Each row is a point on a tangle of strands that fork, close into loops and nearly touch. The rows are in no order.
(in the rows, 128 means zero)
Points whose rows are less than 130 apart are linked; no others are. Some points are linked to none.
Zav: [123 137 106 136 165 117 128 121 118  67 173 137 120 120 179  86 153 128
 122 136 130 140 129  59 109  72 141 148 134  73 163 109]
Simir: [156 138  68 135 132 147 144 132 152 147 155 115 136  57 144  81 137 191
 106 108 155 125 112 156 186 161  95 113  60 120 107  96]
guguz: [158 144 111 138  91 159  92 131 150 191  93 168  86 128  70 134 115  97
  99 145 176 111 113 183 159 140  69 143 122 137 103 134]
Nov: [ 97 107 144 122 137  74 142 128 139  93 176 130  84 159 148 118 143 140
 150 112 139 133  86 103  69 117 208  90 142  96 185 137]
Gizon: [152 132 175 157  68 143 148 111 107 237 114  97 120 175 129 126 136 156
  82  85 140 144 131 164 178 103 111  91  44 148 113 126]
neke: [113 102 137  71 109 103 145 136 184 153 132 136 119 131 131 143 124 167
 198 124 135  99 101 113 157 184 188 128 109 194 164 161]
kipep: [142 154 145 165 147 220 139 131  83  80  85 109 175 128 175 119 150 123
  56 137 113 134 131  82 136 121 102 138 139 124 111 130]
pebif: [136 114  72 131 180 168 132 129 163 123 100 141 164  46 145 136 122 140
 148 135 113  71 133 156 175 203  97 148 136 138 112 136]
fope: [115 131 154 107  95  89 105 118 148 135  97 180  75 132  69 152 145 138
 135 157 147  91  95 121  98 207 117 129 151 179 145 139]
Nani: [120 123 146 148 112 163 147 151  62  93 118 138 126 168 163 113 173 103
  84 126 142 145  95  81 106  98 156  88 132  84 132 129]
kof: [148 115 115 113 139 161 142 150 159 162 141  89 170 109 145 136  91 125
 205 112  97 137 162 185 186 128 109 154 118 169 119 152]
Rege: [129 128 107 140 154 107 100 111 136 107  84 189  95  90  63 153 126 104
 121 166 138  74 126 139 114 189  80 133 178 121 119 119]
Vele: [143 140 126 108 114 123 105 115 165 228 115 127 125 135 103 148  96 125
 150 111 133 138 153 199 176 117  94 143 107 158 122 130]
bufe: [ 87 113 136 108 165  65 139 124 118  96 137 101 178 117 125 145  83 163
 157 145  96 136 159 122  88 134 192 127 142 102 123 107]
rul: [138 122 155 138  72 154 127 135 128 115 120 185  82 155 103 144 198  91
 127 130 166  74  77 103 106 176 140 107 145 166 132 157]
Zul: [145 134 101 139 115 158  99 132 142 159  70 182  99 102  66 149 128 113
 105 164 162  89 115 164 153 173  70 140 138 121 101 127]
mopo: [147 129 111 136 133 165 131 145 110 125 131 134 128 130 148 103 128 103
 128 126 137 140 129 135 153 100 119 130 125 118 123 127]
bodil: [163 135 124 133 142 174 144 144 132 143 157  67 178 110 164 112 110 139
 175 105  89 160 161 167 190 115  81 145  82 168 100 146]
Zarok: [164 153 122 144 141 162 140 131 104  88 170  78 169 145 176 101 155 142
 102 104  98 162 158  80 138  47  97 164 108 125 124 104]
vidur: [123 154  94 144 153 134 105 117 107  99 126 161 103 108 120  87 149 142
  70 158 165 132 116 102 120 110  89 123 128  71 128  87]
bisof: [ 98 141 117 102 157  55 110  99 143  99 176 132  80 131 130 105  92 128
 149 129 125 161 133 139  62  75 141 129 153  90 172 113]
Bog: [152 147 133 145 154 170 149 148 129  95 155  35 196 124 185 116 126 156
 161 107  75 163 156 130 170 116 100 137  80 168 101 155]
saru: [179 139 112 151 111 148 123 107 106 197 150 122 109 103 119  65 135 166
  45 119 170 127 117 151 175  92  68 101  58 134  90  88]
sis: [155 132 100 152 120 155 155 136 115 152 149 111 127  92 140  82 159 192
  73 110 158 137 107 130 173 141 108  94  46 119 107  91]
dono: [135 128 150  89  84 113 106 143 146 163  95 138 116 145  88 166 102  78
 165 137 116 122 146 155 123 133 137 159 157 170 120 155]
fikiz: [138 106 103 130 165 165 133 134 142 128  76 148 161  84 121 160 118 117
 152 145  99  74 141 147 157 194 113 157 163 156 108 153]
puzar: [128 119 186 127  60 158 146 150  87 184 122  94 140 200 145 157 127  96
 118  96 126 169 126 141 143  81 148  99 106 134 117 147]
bek: [140 131 115  98 124  97 105 116 190 193 152 137 105 149 120 129  94 120
 173  96 147 138 134 189 150 101 121 132 115 167 159 144]
Lif: [100 115 140 153 108 145 161 141  95 134 101 126 124 153 125 136 191 187
  80 132 162 130  90  99 130 155 164  67  95  85 131 112]
Pokug: [114 165 121 151 116 110 110  97 107 196  90 126 116 123  82 132 133 168
  67 144 146 168 150 167 148 127  68 101  85  87  97  80]
dit: [128 135  95 112 182  82 110 101 150  79 154 156  93  88 127  97  86  98
 166 148 116 128 152 130  97  98 120 160 164  96 153 125]
nebuk: [ 94 120 167 101  99 101 120 149  92 145 110  98 166 167 116 168  91  87
 133 135 100 155 157 147  82  96 172 129 149 122  99 130]
noz: [ 97 165 157 146 102  94 114  98  83 189  93 105 137 157 102 149 134 158
  67 147 118 190 155 154 116  96  99  94  91  89  87  80]
Buv: [ 88 124 135 139 152  68 121 119 101  76 120 152  94 131 104 137 129 121
 111 157 131 120 109 102  62 141 137 100 178  81 146 106]
bozu: [129  93 148 126 140  93 140 126 114  82 138 147 121 138 131 150 129  75
 170 119 104  90 124  95  85 150 191 130 180 139 134 158]
zoza: [122 128 172 127  77 159 139 160  65 136 120 118 123 189 151 135 151  72
  89 110 136 173 113 119 111  70 143  96 125 103 117 136]
burab: [132  88 148 101 122 140 144 158 141 132 110 102 182 136 134 166  94 107
 205 132  81 106 150 136 146 150 169 165 161 183 118 169]
Rok: [115 101 139 125 171 144 144 140 128  95 121  77 206 125 169 139  84 107
 187 131  69 124 166 126 124 131 167 159 166 157 116 164]
volug: [125 144 101 155 165 151 126 124  98  71 135 147 140 111 161  92 174 150
  66 141 143 125 118  54 122 109 121 132 126  75 143  97]
dizem: [144 132 130 133 103 118 106 128 168  96 164 176  68 134 104 106 136  57
 153 112 150 105 112 151  84 126 121 134 169 138 149 147]
banu: [165 134  95 144 146 164 105 133 129  84 165 167 105 112 149  77 119  61
 134 138 146 117 119 112 137  85 103 155 151 116 128 133]
fusu: [ 90 153 157 140 104  86 120 104  87 165 122 103 128 172 120 134 150 164
  77 126 134 201 136 130  98  79 136  78  91  86 109  79]
rafu: [152 137 145 137  65 149 104 143 155 129 134 175  71 156  95 120 156  68
 124 112 172 104  94 148 111 138 114 127 147 158 135 155]
ruto: [103 125 181 112  64 133 135 147  93 186  96  89 163 184 117 185 113 104
 123 130 113 154 145 147 111 104 163 123 126 132  98 143]
Pasun: [102 124 138 118 106  99 123 134 144 156 112 133  96 158  99 143 143 161
 119 127 158 139 104 136 107 141 152  99 124 118 156 124]
fivuk: [145 135  62 131 153 162 140 137 166 134 118 116 166  40 144 115 119 167
 139 120 120 101 132 175 187 188  82 143  98 126 104 124]
mazep: [136 165 109 152 186 173 120 114 143  65 118  78 191  92 167 118 146 149
  94 131  78 138 163  91 137 120  95 179 133 127 120 114]
Zevub: [ 99 131 130 105 112  77 108 120 178 150 110 155  74 149  80 145 124 179
 125 137 157 123  98 140 102 170 130 118 129 149 170 130]
gomit: [140 146  99 123 153 115 133 116 129 110 203 122 106 119 168  66 145 160
 123 110 155 156 124  96 136  61 131 130  94  91 160  97]
nopaz: [127 123 102 115 157 117 151 126 156 124 192 117 117 108 164  88 127 165
 168 100 143 147 122 127 153 107 158 111  92 112 165 119]
deko: [ 88 136 133  95 141  43 102 109 131 122 138 120 104 140  92 142  69 132
 136 134 124 162 144 158  66 103 138 121 160 108 149 104]
vok: [108 113 135 159 184 142 124 114  75  79  91 146 162 121 148 164 132  88
  97 145  92 104 135  68  86 155 158 117 184 121 119 126]
vuf: [124 116 166 107  88 121 110 153 101 124  79 137 144 155  96 180 104  45
 131 141  94 124 148 141  95 127 143 149 181 139  91 159]
rud: [119 144 117 140 113 119 107 116 132 179 117 142  85 149  98 114 139 158
  81 121 185 150 109 164 130 119  99  95  99 108 139 107]
Fila: [198 135 108 150 123 202 138 141 105 128 164  99 155 101 156  67 127 146
  67 124 144 119 125 112 175  86  53 142  85 153  96 115]
buse: [135 114 158 137  83 170 136 148  94 124  76 162 121 161 114 172 164  81
 112 139 135  93  99 108 120 150 144 113 154 135 108 157]
kanil: [149 141 144 146 138 153 155 141 103  97 172  54 177 151 187 109 147 159
 137 106  80 182 151 102 147  70 121 133  82 149 110 121]
Felum: [111 128 145 136 128  92 109 128 101  63 138 164  84 145 117 123 146  51
 108 131 122 127 114 109  49 117 130 115 189  94 130 133]
Selof: [ 96 119 127 121 185  99 146 120 125  73 150  86 197 107 168 122  87 139
 167 137  70 140 173 103 100 117 180 157 151 118 123 128]
baga: [108 132 138 124 123 117 152 130 129 164 137  91 160 140 136 140 130 166
 144 115 110 171 146 148 139 111 161 108  96 123 113 112]
Bilu: [139 133 170 134  57 159 149 121 125 240 103  87 141 175 123 162 122 150
 121 105 121 141 140 165 186 133 115 125  65 161 107 145]
bepod: [164 122 113 151 135 149 114 127 143  79 160 180  93 118 131  96 130  36
 161 123 143  92 117 126 117 115 121 136 167 131 131 151]
mika: [101 158 102 131 164 108 124 111 120 108 111 117 162  94 123 127 124 169
 101 154 100 165 173 117 123 115 100 140 120  89 101  81]
betik: [146 116 121  88 129  88 118 120 206 133 158 150  87 121 104 131  93 111
 206 109 131 109 133 159 125 134 152 155 147 174 169 161]
feru: [129 120 134  83 117  78 125 116 211 121 158 161  76 135 114 122 112 142
 193 110 138 100 103 130 110 163 169 141 134 198 187 171]
viti: [ 84 129 146 115 129  33 108 116 123  98 116 135  90 141  73 153  92 135
 116 149 127 135 111 137  59 144 125 115 176 101 151 103]
Dulob: [ 85 133 143 143 113  99 149 123 100 135 132 104 121 156 127 119 170 197
  87 124 153 178 115 103 103 116 171  62  88  77 135  92]
rafut: [122 130 164 119  94  76 109 101 126  95 125 182  80 126  70 150 149  96
 144 134 134  80 118 114  70 205 118 141 194 179 138 146]
guma: [139 104 153  92  87 137 128 154 156 156 121 121 135 152 121 160 101  86
 197 118 110 123 138 144 148 126 160 150 144 183 135 170]
gur: [ 94 117 154 127  87 125 138 139 113 165  66 130 124 155  92 175 162 173
  96 154 148 118 104 110 125 178 148  94 116 115 124 122]
Bomi: [128 125 104 120 173  95 102 112 133  98 100 162 118  89  95 135  82  84
 146 160 109 112 163 145 106 143 102 157 188 111 118 123]
zil: [198 121 112 151 103 200 128 143 114 177 153 125 121 103 124  75 103 127
  76 124 173 112 102 153 192 104  66 120  89 150  91 125]
pozon: [154 143 128 123  69 149  95 132 165 214 107 154  91 158  90 143 116 102
 119 124 169 115 113 171 167 135  91 144 103 172 123 153]
Zikon: [114 122 143 131 111 117 134 145 106  95 168 140  82 175 158  99 164  94
 119 111 151 151  88 102  82  85 172  88 137  93 164 130]
midur: [155 107 136 143 107 197 158 163 118 146 118 119 146 138 143 131 132 122
 140 115 138 120 114 143 178 133 119 121 111 141 120 150]
zoto: [ 97 161 106 131 147  90 105 107 109 109 144 139  84 129 119  98 145 163
  76 151 161 167 121 112  91  91  89 108 123  65 148  71]
kagam: [ 98  89 123 106 171  83 157 123 138 108 128 115 171  92 130 162 114 187
 172 131 100  89 136 112 121 192 192 129 143 127 133 127]
zaku: [132 114  82 138 203 152 141 112 152  72 163 139 153  60 192  96 130 132
 149 127 115  94 125  91 150 146 130 155 129 114 153 136]
pira: [126 111  83 119 192 109 151 112 167  83 188 135 127  63 179  92 115 151
 184 120 124 106 122 106 143 131 153 139 116  95 172 134]
Depi: [124 132 100 156 207 180 130 111 130  72 128 127 175  75 188 111 146 133
 113 133 101  95 131  79 144 153 117 153 142 124 136 128]
zor: [143 112 150 124  75 186 156 155 135 194 103 103 143 153 126 161 132 141
 150 123 133 124 120 144 187 151 131 132  91 164 127 160]
rad: [100  84 143  91 127 103 165 138 144 137 126 115 160 122 138 170 142 187
 184 131 115  87 110  97 142 199 212 125 122 168 142 147]
nime: [135  98 123 119 168 102 121 119 126 102  87 148 152 100  99 165  87  91
 166 142  88  89 161 129 120 179 142 168 194 151 107 147]
zef: [139 164 114 146 157 151 115 116 113  76 135  96 175 134 159 119 152 131
  80 122  93 157 174  75 117  55  99 183 141 100 127  93]

A tip is a point with one link. Name the tips that can be reached along the links from each point below, in the order of the rows.
Lif -> rafut
Bomi -> Nov, Fila, Felum
bodil -> kof, zoto
midur -> Gizon, buse

A piece is all that can be reached along the links. How many separate loops has the piece of each point below (a circle has one, a figure eight two, a Y none), and how many tips (points with one link)?
Pasun -> loops 1, tips 1
Bomi -> loops 0, tips 3
mazep -> loops 0, tips 2
buse -> loops 0, tips 2
